A landscape with many valleys, sampled at points; each row gives a point and its height.
From any point a ball rolls to the lowest of the 2 points nearest to it. It stops when none of these is lower. Distance is the straight distance between rows; heights are no part of it.
viki: -2,-41,-9,45,-4,4,-35,19,26,24,4,-37,20,29,4,-2,10,-2,5,-21,-16,-3,19,-4,-17,29,33,2,-22,19,12,-36  (h 254)
gizi: 54,-27,4,-27,11,20,37,15,-50,10,-14,18,43,-33,1,-13,-2,28,17,-28,25,-4,-42,18,-42,10,8,23,-14,-41,-5,8  (h 435)
Sezi: 5,25,-30,51,38,-28,2,-16,2,33,30,32,-52,-6,5,17,42,33,-23,14,13,14,3,11,-9,-21,20,11,-13,56,-27,-5  (h 537)
gal: 5,-6,-13,-54,-36,14,40,17,-50,1,24,17,-11,-22,-13,-3,-12,7,-13,0,-4,11,-26,-11,11,-14,-26,22,11,-14,33,70  (h 331)
Bizi: 29,-44,-3,-10,2,4,-38,3,2,16,27,-14,3,61,31,12,-15,37,13,21,-7,13,49,1,12,27,26,-15,-12,4,-29,5  (h 288)
biga: -13,-18,8,9,39,22,29,-23,-11,-42,-30,24,1,21,16,-15,-20,13,6,-28,11,-21,-20,-38,-2,-42,-28,11,1,26,23,2  (h 344)
felav: 9,-4,-14,12,3,-7,-6,-16,-27,57,35,33,6,-7,21,-19,18,-28,16,-8,-7,0,17,-2,-27,14,19,16,-1,49,23,29  (h 241)
puda: 25,22,17,5,-5,4,-13,-30,41,-21,17,1,7,8,19,-7,-7,-41,-28,23,7,24,51,21,-6,-8,35,-23,41,-37,20,21  (h 630)
pak: 28,13,-23,-8,-13,12,35,-7,-43,3,-3,32,-10,-34,-4,-12,-8,-34,0,7,-13,8,-10,5,-18,5,-13,-4,21,-11,31,42  (h 274)
kib: -19,25,-33,-19,-16,4,15,25,-46,-25,7,12,-20,-41,-66,-5,-9,22,-12,5,1,2,-52,-10,33,-27,-37,-1,-12,-22,6,2  (h 452)
nela: 29,4,-29,5,6,-37,19,-7,-19,-14,26,-41,-53,-21,-16,17,-2,1,-29,3,-15,12,-59,47,25,-29,-14,-30,-29,5,-18,-23  (h 202)
Repe: -15,-5,22,-47,-6,41,32,-1,-1,-23,25,26,14,37,21,22,-18,34,14,20,5,-23,-17,-30,-29,6,-20,45,16,17,37,31  (h 536)
Paza: -33,24,-7,38,14,-14,-10,13,38,-9,-31,-20,2,-2,-15,-19,32,-44,10,-62,-25,25,-15,15,2,-59,15,-28,-23,-5,-10,-40  (h 253)
buki: -11,18,22,24,22,25,28,-7,-6,-6,-13,26,35,-48,-13,-34,-4,-12,9,-46,12,1,-15,-3,-24,-8,7,9,6,-14,56,-6  (h 299)
zela: -8,10,10,-38,26,42,-11,-20,-5,-15,60,24,14,31,-2,27,-28,11,10,47,-44,-5,17,23,-24,20,-3,-20,-18,-3,15,15  (h 656)
lagal: -44,-7,-15,5,-24,-8,-3,-5,-5,-19,-2,-19,-17,-51,-63,-13,-5,-25,-47,-9,-28,-9,-22,3,44,-12,-21,-27,-13,-22,11,-27  (h 60)
meviz: 7,-6,10,21,-28,-11,-33,37,-4,35,16,-7,-11,-28,-24,14,4,22,-17,25,5,13,-32,34,10,62,28,15,18,-5,-18,14  (h 476)
ras: 9,-45,18,-5,-34,6,-36,20,15,-10,1,-54,-9,22,-15,-11,-24,27,-31,-61,18,26,23,16,40,-6,25,22,-14,-29,-16,24  (h 671)
rikuz: 26,-42,-12,-6,-13,15,30,13,-18,-16,12,4,-28,-30,-42,17,-1,56,-58,21,15,17,-24,18,40,-13,-1,-16,36,-19,-10,39  (h 408)
debu: 1,-20,-12,-59,2,34,50,4,-38,-7,8,28,33,15,-23,0,-28,49,19,21,-19,-13,11,-46,7,27,-26,-2,1,-2,-15,-1  (h 230)
Medup: -15,-1,-6,25,-11,-13,1,-6,-2,22,-8,20,-27,-52,-11,-28,15,-32,-45,4,16,-30,3,-7,-1,36,-18,-7,34,17,17,16  (h 178)
Zuva: -20,29,23,-13,-11,-3,-34,13,17,0,-5,-11,36,-14,4,-24,-12,-4,-2,-41,31,-11,27,0,-18,28,-21,44,-23,-14,29,-8  (h 628)
Masup: -42,-9,8,17,40,-2,-40,1,20,-10,-3,31,-13,-28,-35,-25,28,26,-21,-10,2,-10,25,-5,25,-21,-9,-20,-39,-7,-28,-7  (h 651)
Nuti: 19,-69,13,23,8,13,-9,47,-23,39,-25,21,0,2,24,8,7,31,29,-6,17,1,-56,-5,-30,26,29,30,35,13,-7,25  (h 504)
vul: 7,-23,1,29,25,-23,-17,-16,17,-3,-3,-13,-21,-1,2,15,-5,-66,-6,24,-45,24,-18,33,-1,-6,27,-42,-7,0,-4,-20  (h 295)
taga: 34,-1,-48,44,30,-32,47,-11,-21,21,-28,4,-52,-15,-9,-7,26,-22,-20,1,8,-11,-13,-15,9,-26,-13,-9,5,39,-21,-32  (h 59)
neke: 13,9,-3,-27,7,-24,8,-13,-9,-23,-42,-19,10,23,8,1,-8,16,5,-10,24,-25,13,-24,9,-7,-48,17,-20,1,-36,-48  (h 483)
guki: 3,-4,17,-1,-16,24,-6,-1,16,-42,-6,-47,10,13,-25,23,-29,12,-23,27,28,-15,0,9,0,14,-2,-10,28,-41,-10,-3  (h 480)
Fis: -22,37,-29,41,-41,-14,11,-2,19,29,32,-17,17,-54,-55,4,6,20,-32,-15,-18,10,24,6,20,11,15,-30,-6,0,20,-17  (h 749)
Sumip: 24,-54,29,-22,14,58,22,2,-2,-10,26,32,17,9,40,-4,-18,14,-3,-1,9,1,39,0,-27,26,26,5,24,-21,33,56  (h 716)
noga: 13,-29,5,-16,11,23,-10,-5,-11,8,-19,20,6,-20,12,-1,-10,-30,11,53,3,-27,13,-8,-11,29,-10,-13,40,-25,-18,16  (h 594)
Guv: -24,31,-18,31,27,-12,19,-12,-1,-17,-14,-20,-13,-3,-48,-2,23,-31,1,-33,-12,10,-30,-2,1,-71,-4,-20,-44,-1,-2,-47  (h 282)
gegud: 14,-1,10,29,18,10,-15,6,4,33,-25,39,17,-14,30,-10,7,-6,25,31,6,-19,3,8,-31,45,28,-24,29,-4,-15,-2  (h 560)
Mugi: -21,40,3,11,-32,-5,18,27,-26,12,-20,25,31,-70,-28,-42,13,-2,-8,-37,37,6,-22,-11,-8,5,5,23,2,-25,38,22  (h 231)
Lib: -25,41,27,-27,-2,4,-7,-9,2,-31,19,9,-8,-11,1,8,-9,-19,-3,25,-6,-4,-54,37,-8,-7,-31,30,-11,-27,9,30  (h 520)
Lak: 5,13,36,-2,18,-6,0,-38,47,-30,2,34,8,-31,12,-11,6,-34,-27,0,3,39,30,28,1,-31,40,-38,4,-44,32,8  (h 609)
Kodo: 38,34,-7,-16,10,2,-4,-34,-12,8,21,0,27,-28,3,-9,-18,-48,0,18,-14,-3,23,47,-18,24,-12,-7,-21,-36,-6,-10  (h 668)
vefi: -45,18,21,8,39,-1,-42,-15,30,-26,14,21,-4,0,2,-17,12,33,-22,25,14,-20,5,11,0,-3,-14,-2,-33,12,-20,-24  (h 616)
Meli: -17,38,-24,-22,8,1,-5,-12,-8,34,47,29,21,-8,2,11,15,39,7,18,-22,-14,40,-10,0,39,-25,1,-25,30,-15,-23  (h 632)
tavus: 13,40,-35,-11,-25,-10,10,26,-32,3,2,-5,12,-67,-61,8,19,21,0,1,9,21,-35,8,29,13,2,-20,-3,-46,-16,13  (h 395)
Fadaz: -15,11,0,-6,-36,-8,-32,34,10,29,7,-8,13,-6,-14,5,14,20,11,21,0,6,9,-18,11,57,4,6,3,-13,-37,8  (h 522)
siz: -12,1,-29,21,8,-14,32,-5,1,25,-26,-7,22,21,-3,8,15,-33,52,-43,-31,-13,-9,-52,-16,-14,3,-14,-18,27,6,-65  (h 173)
mev: -41,-48,36,-7,17,32,-9,24,-9,-19,-45,43,-7,-10,14,-3,-8,41,10,4,35,-41,-27,-22,-21,13,-28,35,18,5,21,32  (h 614)
Rekag: -18,32,19,-11,44,8,7,-50,39,-30,21,46,6,-5,18,-14,-2,-37,-4,-11,-32,20,37,26,-12,-59,17,-32,-3,-16,28,12  (h 587)
Mose: 26,19,17,-6,-17,5,16,4,-3,-11,-65,-31,41,32,12,-1,-16,-6,46,-30,33,1,7,-51,-13,5,8,6,14,-35,-8,-15  (h 208)
tadek: 39,-2,4,-7,-3,5,40,-6,-1,-9,-12,-15,-17,23,4,46,-1,46,-16,73,31,-13,-10,2,-3,-2,-8,0,62,5,-19,-5  (h 381)
sesi: -30,20,12,-11,-33,-2,-46,18,15,5,-1,-26,-14,34,-3,2,7,3,15,30,9,13,33,-16,20,13,4,-8,12,-18,-33,30  (h 557)
Sovak: -35,-35,38,-16,13,51,3,29,-19,-30,-30,34,-9,9,2,6,-11,24,24,10,8,-14,-37,-2,-4,-15,22,12,31,-38,2,52  (h 597)
Luvo: -34,12,25,16,52,23,-33,3,28,-31,-6,14,44,-7,-20,-5,8,4,7,16,14,-28,15,11,-23,10,-12,-7,-33,-2,-9,-41  (h 565)
roko: -14,-41,-2,-15,-38,16,14,9,8,-3,5,-32,22,58,-4,7,-19,6,23,-16,-27,2,43,-51,13,4,2,-11,12,-9,24,-16  (h 416)
beger: 13,1,-11,14,-20,-29,-19,10,-4,66,20,-10,21,22,45,-17,-6,-43,27,-28,-14,22,23,0,-23,42,31,29,-18,53,4,-8  (h 152)
Bam: -13,-45,6,10,7,21,-2,-15,12,-28,26,9,-14,-16,-19,-10,-24,-59,-34,-2,-46,3,13,17,8,-7,-5,-25,-7,-12,54,7  (h 166)
zub: 0,25,-12,24,11,-23,4,-28,-9,7,35,7,-23,11,21,6,17,24,-33,-6,0,-8,13,-14,9,-10,-15,23,-12,71,9,-22  (h 574)
gaseg: 29,30,12,-42,-24,5,-15,-24,-11,8,13,-14,31,4,22,-6,-28,-46,27,22,-14,-12,46,12,-24,33,-13,2,-10,-22,2,10  (h 629)
zufor: 57,3,-6,-20,-8,-32,35,-20,-13,-3,-17,-35,-6,34,31,27,-17,-13,13,51,25,-15,-5,-9,-13,8,-15,-4,30,11,-32,-20  (h 339)
Gobu: -5,-31,12,28,-17,-21,-47,17,34,-2,-12,-70,-1,27,5,-14,-9,-3,-27,-10,7,-3,36,10,17,16,9,2,-13,7,-15,-40  (h 302)
fos: 34,7,9,3,23,26,33,-11,-23,-11,-10,16,56,-28,13,-20,-7,27,19,-52,38,0,-19,3,-32,-5,-1,31,-7,-20,22,-11  (h 370)
Vufal: 25,-10,-6,-14,32,-31,-8,-14,3,-23,3,-6,-33,-22,-3,-4,-9,-35,-9,18,-33,20,-35,47,25,-19,-16,-41,-33,-22,-24,-18  (h 252)
Tuvol: 27,-48,5,-24,-13,-3,-25,5,0,-21,-17,-32,-3,0,-5,-9,-16,3,-33,-26,-3,20,30,21,49,-2,11,-17,-17,-51,-42,14  (h 667)
Mus: -13,21,25,-38,-24,7,-27,5,-11,-26,15,-11,-16,9,-6,2,-19,39,-12,6,36,-27,3,4,28,7,-49,46,-9,-18,-8,23  (h 139)
detat: -16,19,34,-20,8,9,11,-5,-6,-49,10,7,-36,0,14,9,-12,-31,-19,13,0,8,-50,22,-12,-49,-32,33,22,-1,35,45  (h 540)
lizo: -18,9,35,-6,-1,9,17,-4,29,13,-26,31,44,18,55,0,-5,30,49,-4,44,-21,14,-50,-22,15,4,33,32,27,20,-9  (h 298)
besi: 16,15,10,-4,6,-24,-17,35,-5,18,-66,13,10,-45,2,-16,5,-15,23,0,16,23,-33,20,-4,12,16,-28,-7,-58,-26,9  (h 304)
Fumo: -2,35,12,9,13,-31,-35,18,13,23,-15,-8,-3,6,9,17,25,-4,38,23,4,58,-40,56,-25,3,46,-13,-6,-25,-50,-4  (h 391)
bon: -29,5,10,11,13,-20,-34,9,29,-5,-18,-20,4,57,16,21,6,30,35,19,7,-10,-14,-19,-6,4,-3,2,-14,28,-41,-35  (h 448)
Nafe: 18,13,-13,-3,-22,-30,0,-24,3,20,25,-35,-3,-10,5,-13,5,-13,-29,-32,1,-4,25,24,5,6,-5,29,-19,41,19,-13  (h 605)
nuv: -23,-6,-18,9,-6,11,14,-5,25,-28,-38,-37,-26,77,19,19,14,-37,24,-34,-38,-3,11,-29,11,-70,1,-11,15,27,27,-7  (h 333)
Sefu: 21,-12,-23,8,-23,-7,-11,18,-18,11,30,-50,-15,-13,-41,31,-7,22,-19,6,-14,14,-28,37,14,39,20,-22,6,-14,-9,1  (h 430)
noze: -8,-47,-15,11,-42,18,11,-1,6,-2,-13,-38,17,10,-37,-11,-10,6,-6,-14,-32,-8,55,-51,17,20,-17,-16,3,7,20,-57  (h 447)
desav: -17,18,-11,-2,-22,-13,20,13,-20,-3,-9,30,13,-57,-31,-43,4,-9,-23,-75,26,36,-4,-21,13,-34,8,10,-8,-33,26,36  (h 177)
betil: 4,31,-3,-3,18,1,24,-4,-10,-9,22,-12,9,34,-14,36,12,38,24,-2,-19,4,-46,3,-15,-2,-1,16,-29,11,-5,-19  (h 420)
Gova: 7,-27,-19,-13,-2,-15,15,9,-31,2,-11,3,-27,49,1,3,2,34,9,6,1,2,15,-44,30,1,-11,-1,7,16,-24,24  (h 292)
nomo: -2,-20,1,-42,-26,21,42,24,-33,-20,36,9,-27,-8,-45,21,-3,34,-45,24,15,4,-38,11,32,-22,-8,14,33,-29,10,73  (h 374)
peto: 2,-5,4,58,24,-10,8,12,37,20,-20,5,-25,-36,-16,7,26,-31,8,16,16,16,-45,4,-3,-13,33,-48,19,2,-30,-18  (h 349)
tok: -5,30,17,-27,13,23,51,3,-13,-14,18,14,15,29,6,46,7,61,21,13,1,-5,-55,-18,-30,-5,-20,48,6,9,20,-12  (h 485)
retag: 32,18,33,-34,-6,16,-4,-6,-23,2,3,19,44,-50,6,6,-8,-15,4,33,-10,-7,-19,43,-29,39,-17,16,-20,-58,2,10  (h 717)
tar: -1,-12,27,-68,-14,-4,-23,3,-10,-10,10,-23,-14,38,21,27,-38,28,3,21,13,-24,-6,15,18,34,-46,46,-20,20,-32,1  (h 40)
pada: 15,13,1,5,16,14,-1,-7,-5,1,49,18,5,7,-10,35,4,9,-7,50,-33,29,6,39,-11,7,35,-46,5,-22,2,14  (h 575)
kalil: -18,17,30,8,-1,20,-19,-10,36,-52,-21,-37,28,6,-21,3,-14,2,-2,5,25,-34,19,-11,-5,-12,-19,1,-6,-21,1,-38  (h 512)
Ril: -3,-11,4,6,30,39,42,-12,-11,-44,11,39,1,-1,-30,-15,-10,12,-23,-14,11,7,4,-5,-2,-56,-4,-2,5,-10,39,6  (h 285)
Nasi: 9,-37,-14,-3,22,-5,41,-11,-14,10,-11,51,-48,22,24,6,10,56,-2,26,-3,-22,12,-58,11,-17,-17,9,30,55,-10,19  (h 341)
zotub: -35,3,-13,22,58,21,36,-29,5,2,-3,44,-4,12,-5,-20,2,-33,13,-32,-21,-13,24,-36,-17,-44,10,-48,5,22,13,-15  (h 519)
famig: -6,-24,21,-4,9,-5,-10,22,-3,-12,-45,23,2,-51,0,-34,-6,-28,9,-21,-6,13,-55,14,21,-16,1,-22,-15,-43,-7,17  (h 269)
val: 21,-6,-24,12,-29,-17,-15,22,-10,23,27,-57,16,-17,-30,1,12,-2,-10,-28,-28,19,3,34,20,23,15,-35,-39,-23,-10,-36  (h 375)
tifiv: 16,-6,-24,65,23,-5,20,15,-12,38,7,30,-10,-56,-29,15,18,-14,10,14,-23,14,-49,-13,-17,14,47,-40,1,18,5,-11  (h 394)
Kozo: 0,50,-52,35,-14,-33,5,-3,-9,52,34,-11,2,-40,-46,0,27,8,-12,-24,-13,23,18,-3,30,11,20,-42,-11,4,-35,-24  (h 777)
zeg: 35,-13,-34,23,27,-24,41,-6,-25,-10,5,12,-40,-28,-20,20,13,21,-35,20,7,-11,-28,19,16,-25,-21,-18,-15,23,-28,-28  (h 131)
foz: -8,32,-7,-23,13,-31,-13,-24,-7,-5,-11,-21,-5,27,13,-6,1,13,14,-1,0,-22,33,-10,20,10,-44,6,-51,34,-51,-64  (h 514)
Gil: -8,-33,-21,7,-17,-5,10,-23,12,-15,17,-18,-16,-35,-47,-13,-9,-60,-42,-2,-52,17,-7,30,30,-11,-3,-46,-16,-25,31,-24  (h 114)
didip: -5,35,-16,36,4,-39,-3,19,13,18,5,1,-41,21,14,9,46,14,2,7,21,19,-29,9,0,-23,23,1,8,20,-23,8  (h 507)
libib: -39,7,-7,41,14,-15,-13,1,25,21,-39,-30,2,5,-21,-18,28,-33,23,-16,-12,-8,7,-22,-10,-9,7,-17,-8,22,-24,-49  (h 219)
rotu: -1,4,-41,19,-1,-5,9,-9,-17,50,46,43,-8,-15,-4,-6,25,-32,-3,21,-45,13,16,-4,-19,24,15,-26,19,43,18,50  (h 326)
leru: 62,-9,-17,22,-16,-18,15,-3,-33,18,40,-15,10,-14,10,4,0,-17,-21,-33,-1,17,-15,43,-14,22,8,38,-9,21,34,-2  (h 635)
Kolam: 15,7,-27,-3,21,-18,14,-6,-11,17,-24,21,1,38,27,-11,14,16,14,-15,20,8,31,-24,8,-25,1,-8,-4,10,-51,12  (h 232)
migoz: -33,39,-17,29,-9,1,-6,-12,15,10,55,10,4,-17,-28,1,25,22,-25,-25,-17,27,20,21,2,-22,17,-8,-41,0,17,13  (h 712)
supi: -29,25,-4,-42,-1,6,12,-3,-24,-48,26,7,-25,-30,-43,14,-17,17,-20,26,-14,-14,-46,22,16,-21,-38,-1,-9,-31,26,23  (h 486)
Zipop: 16,6,-12,-4,-10,-19,-13,-9,-1,-5,8,-12,-46,-25,-6,-6,-4,23,-55,28,27,-22,20,25,37,3,-25,-13,23,1,-33,6  (h 102)
ker: -35,38,4,-26,-6,-3,11,-22,-1,-27,6,-5,-19,67,26,4,-3,-12,6,-2,2,-2,6,-29,6,-37,-41,26,18,27,29,19  (h 280)
mubiz: 55,-50,0,-5,-2,24,27,35,-52,25,-19,3,15,6,18,15,3,30,34,-12,13,9,-55,13,-26,17,28,25,1,-10,-11,19  (h 479)
melap: -52,-36,-17,35,27,6,25,-35,20,2,-19,12,-19,15,3,-24,21,-26,-12,-19,-16,-33,40,-57,10,-29,-3,-35,8,50,10,-27  (h 494)
maru: -31,46,-15,-27,-18,-32,-43,-4,8,22,34,-20,4,18,0,13,-14,22,25,24,-9,-29,14,-9,13,29,-36,16,-43,27,-34,-29  (h 561)
gobo: -27,21,4,32,15,26,6,-14,4,-9,2,14,15,-16,1,-22,24,-20,9,-67,-12,16,-8,-4,-32,-36,27,-6,-12,7,50,11  (h 346)
zak: 5,-29,-19,46,2,15,15,8,-4,51,34,51,-27,-54,-33,5,13,-13,-5,26,-55,18,-13,-9,-5,24,31,-38,8,23,25,27  (h 400)
bop: 44,-15,-22,-32,8,-4,7,-3,-25,-11,-7,5,-14,10,-4,-2,-6,13,-29,0,5,14,29,21,26,5,7,-30,-4,-46,-38,22  (h 647)
razeg: 30,41,2,3,9,-1,7,-16,15,-28,10,-33,-6,17,-22,27,-4,40,-21,63,28,-17,6,30,-9,-6,-14,-4,26,-20,-9,-33  (h 431)
tasi: 12,-45,2,-47,-4,30,15,6,-11,5,0,48,34,-27,13,4,-18,69,7,14,3,-31,43,-52,12,45,-31,29,18,-7,-17,3  (h 338)
teku: 39,-47,-6,-37,-6,24,19,0,-23,2,9,1,-10,4,-2,10,-6,8,-12,41,3,-24,11,16,11,24,-3,-4,33,-23,-18,36  (h 619)
kifa: -5,26,37,-8,9,-8,-32,13,30,20,-23,14,20,32,73,-7,-9,21,50,1,41,-12,8,-6,-28,33,18,54,18,42,-3,-14  (h 342)
gur: -8,45,20,-27,-43,13,-22,-1,4,2,25,-29,36,-1,16,10,-20,8,23,9,4,-12,32,5,-21,43,-5,33,-23,-25,8,9  (h 584)
med: -18,-19,13,-3,-44,3,-71,16,37,7,6,-67,-13,13,6,-18,-22,-22,-24,8,2,-14,76,26,23,22,1,1,-25,-18,-7,-14  (h 334)
Boger: 4,-27,19,30,4,1,-19,22,-5,41,-39,14,5,-17,18,-14,16,9,9,2,26,-26,-14,-6,-27,60,29,21,25,32,7,-3  (h 528)
tepo: -27,14,16,-25,-12,-8,-8,15,-14,-6,-14,17,-47,-13,20,8,5,40,-19,20,31,-13,-26,10,20,-9,-44,56,7,22,2,43  (h 201)
kinor: 0,33,-20,31,-4,-41,-2,0,37,8,-14,3,-22,-59,-24,19,25,-23,-20,42,3,39,-27,7,19,-1,20,-62,11,-12,-37,-32  (h 378)
Raz: -8,-6,-1,-4,-7,-4,32,4,-12,-5,-4,18,-5,-49,-28,-14,-11,-10,-9,-28,-12,37,-52,14,17,-32,19,-18,-7,-41,13,34  (h 233)
sesa: -26,-24,37,-61,-9,59,6,26,-21,-16,12,12,12,19,1,9,-25,16,22,3,11,-25,-15,-13,-15,-5,-20,36,-5,-32,21,67  (h 572)
Tebu: 29,3,-22,7,-20,-4,3,6,-20,10,-18,-38,44,5,-16,-16,5,-22,14,-51,-18,18,-7,11,-7,17,13,-11,-30,-29,1,-13  (h 311)
pefir: -5,-6,22,2,23,-7,-59,11,46,-15,-41,-33,16,61,38,-1,-5,-21,33,-11,30,2,11,-4,-15,-2,16,21,-9,21,-18,-23  (h 413)
fufi: 21,29,-11,3,-16,-7,12,-9,0,-2,-32,-47,46,9,1,-14,-3,-29,17,-43,18,7,24,-13,-17,-3,-3,5,-10,-25,6,-46  (h 257)
Rir: 9,-26,-18,22,-26,-17,13,13,-28,28,-9,33,-12,-60,8,-7,11,-56,-17,31,-9,-8,-19,-9,-6,31,-5,-5,48,11,9,34  (h 220)
dufil: 50,-6,-1,-38,-10,-6,17,-5,-19,0,-12,-15,29,3,4,-4,-34,32,6,-9,32,-18,28,-14,10,24,-39,18,-13,-16,-41,-30  (h 449)
dud: -12,31,30,1,-39,2,-44,37,33,12,-17,-53,26,3,19,-17,-36,-17,-4,-40,36,-2,21,-4,-24,23,-5,58,0,0,25,19  (h 648)
Dus: -11,4,27,0,-31,15,-31,28,32,-20,-28,-47,6,11,20,-23,-28,-8,-8,-51,38,16,17,-9,7,-5,9,31,11,-37,-7,31  (h 659)
Pubog: -6,-10,8,-10,-7,-24,-22,-3,-16,6,13,26,-63,-4,15,11,10,35,-58,53,30,-22,-11,31,31,-8,-33,30,24,28,-29,26  (h 160)
gobus: 24,-18,10,-48,-27,0,2,-11,-25,20,-20,28,27,-19,26,-24,-37,35,14,8,27,-27,56,-39,17,51,-48,25,-8,-12,-38,3  (h 398)
Soko: -36,8,1,13,34,43,0,-10,48,-17,6,3,17,32,10,-8,28,-31,11,-81,-24,18,34,-7,-16,-58,29,-13,-13,11,51,-9  (h 380)
ladi: -4,24,-15,19,51,13,44,-45,11,-15,30,36,-1,8,-5,1,11,-35,-7,-6,-25,17,32,2,-31,-39,21,-49,-14,1,20,-3  (h 553)
pasap: 6,-22,-9,22,-33,-12,-18,5,8,48,-1,-38,23,33,23,-4,4,-59,33,-33,-36,7,9,-5,-27,7,27,23,2,44,33,-23  (h 200)
teb: 7,16,3,-5,-24,-24,3,50,-5,17,-36,9,2,-92,-43,5,12,4,-4,15,28,32,-55,23,19,8,7,-14,9,-50,-28,-3  (h 345)
sepi: 1,-20,15,-42,-26,-3,-47,-12,15,-18,46,-42,-32,53,37,21,-20,19,-13,36,-1,-20,30,30,24,8,-18,25,-8,25,0,2  (h 132)
fefip: 23,16,-3,15,-8,-19,-29,8,1,11,29,-13,-2,20,16,32,7,-34,25,33,-13,50,-46,70,-19,-1,44,-7,-11,-4,-21,11  (h 437)
Rebup: 10,16,22,2,-12,-11,33,-8,13,11,-34,-10,41,34,49,7,-7,11,61,-15,6,-19,27,-49,-17,16,7,7,36,14,-2,-28  (h 255)
dor: -28,-18,-2,-5,16,25,-10,-3,30,-52,-16,-20,-32,65,14,-3,2,-54,7,-57,-27,-13,6,-11,7,-69,-4,22,18,42,50,6  (h 347)
sav: 25,-11,3,11,-2,27,25,-9,-3,-4,30,18,10,10,24,0,0,16,-28,-3,1,11,30,9,-13,-3,27,15,24,-3,53,52  (h 690)
zud: -11,-59,25,-25,25,30,-13,4,-24,-22,-31,56,-22,-19,8,-20,-4,26,-7,11,11,-49,-5,-24,22,3,-32,20,3,0,-12,24  (h 631)
Mevo: 29,7,1,10,-24,-7,1,-2,-6,-3,56,-7,1,20,19,6,-13,-6,-22,-17,4,23,-6,37,-14,-8,19,39,15,0,52,50  (h 665)
kop: -29,19,17,-28,-8,-11,-17,-3,0,-4,3,12,-32,37,50,15,3,18,12,21,12,-10,-19,-23,4,-9,-44,51,1,55,18,19  (h 239)
pudu: 2,6,-17,18,16,-15,-4,-7,-2,4,-36,24,-23,-11,6,-6,19,10,-20,27,29,-6,15,-8,31,-10,-10,-18,30,-10,-48,9  (h 163)
Fasi: -12,-31,-23,18,-5,2,26,-18,15,-7,-14,-12,11,5,-12,-29,-2,-13,-21,-27,-3,-25,59,-60,14,-7,-14,-12,25,19,7,-29  (h 473)
lik: -6,-21,18,-6,29,3,-17,-5,5,-18,-45,17,4,21,39,-32,-7,-3,11,-44,20,-20,16,-9,2,-24,-5,26,-3,12,7,5  (h 377)
Vek: 23,21,-11,14,5,8,-21,2,6,15,33,5,16,37,10,39,14,1,27,49,-18,28,0,19,-34,10,50,-16,3,1,-20,7  (h 503)
satob: -6,-29,24,5,24,41,39,-18,10,-51,14,34,7,-37,-42,-20,-18,-27,-30,-12,-29,5,-9,-3,-7,-40,6,-36,8,-26,52,11  (h 225)
zan: 1,8,40,-7,35,1,-28,15,5,-7,-39,1,7,36,54,4,0,5,46,-4,26,-11,8,17,-18,9,10,38,-6,3,-11,4  (h 382)
gono: -30,-9,-12,33,-23,4,-4,8,-9,4,-3,-9,-5,-63,-45,-13,5,-8,-20,11,9,-21,-13,-23,13,13,-19,2,18,3,26,0  (h 128)
vutel: -22,37,-33,27,25,2,13,-4,-2,-15,15,2,-3,-16,-45,23,20,29,19,1,-26,10,-45,-8,-9,-27,-11,-25,-43,5,-3,-35  (h 343)
ninok: 15,-35,-4,47,24,-8,18,-7,8,16,-33,7,-23,-29,-3,-7,4,-77,19,-11,-25,23,-33,10,-8,-20,36,-65,8,-9,-8,-8  (h 323)
bedab: -12,5,-20,-12,-28,-23,21,-4,-5,-6,-11,-34,-13,72,19,2,9,-12,19,-37,-30,5,11,-35,10,-40,-12,22,2,37,17,-2  (h 314)
Mag: -56,15,-10,2,9,-11,-35,2,12,10,39,36,-15,-37,-40,-8,26,20,-29,-20,-29,24,1,12,37,-23,-7,-13,-43,6,6,9  (h 681)
Mimud: 9,-44,22,-40,-21,-13,-51,4,29,-4,8,-38,3,73,55,16,-26,21,10,14,-15,-5,41,-13,25,27,11,23,-17,28,-22,-18  (h 203)
Vagaf: 12,22,10,-10,-9,-49,-27,10,38,36,-18,8,-19,-37,9,3,19,-24,-1,42,21,54,-27,38,14,19,40,-34,7,-19,-36,-11  (h 348)
tupi: -33,24,-12,-14,11,17,-14,-9,-4,-10,52,18,29,2,-11,2,-3,13,7,42,-34,-17,12,2,-16,21,-23,-8,-28,15,24,-11  (h 695)
kiru: 33,22,7,2,-14,-26,21,-21,6,3,-26,-25,23,54,36,15,-12,-26,54,30,4,-3,5,-18,-21,2,9,-5,37,21,-14,-26  (h 300)
roli: -46,0,1,0,23,29,-16,-16,44,-2,-3,-11,12,43,37,-5,12,-48,22,-57,-32,-21,2,-9,-14,-36,23,11,3,51,61,-14  (h 363)
laru: -4,24,7,23,9,-38,-37,23,2,5,-27,-12,-31,43,9,19,22,34,8,49,32,-2,-36,10,-7,-5,-4,27,11,29,-50,-24  (h 481)
Bura: 19,-25,-34,24,22,-18,37,-20,-15,25,-21,-14,-9,0,0,-13,4,-37,15,-21,-19,-32,-33,-31,-14,-2,-23,-24,-11,48,-8,-49  (h 121)
vel: 31,-29,-7,1,-33,7,-1,3,6,9,19,-26,18,36,9,15,-6,12,3,7,-6,20,45,-13,-2,33,33,-23,21,-21,-11,4  (h 364)

Call two points neighbours if one is among the 2 nearest of the other. Go from one point of each pair to the other, from neighbour to neighbour, staying as low as possible. Name the highest point that can't be avoided.
taga, Rebup | sesi
gur, Zipop | ras
beger, taga | zak
Zipop, desav | Soko
lagal, Mose | zan
taga, Vagaf | kinor
Zipop, tar | tepo

Where does a ball stop that starts at each point below?
tifiv | taga
sav | Rebup
melap | tar
Fis | Rebup
detat | desav
Sumip | buki
Lib | desav
rikuz | lagal
Tuvol | buki
tupi | debu
mev | taga
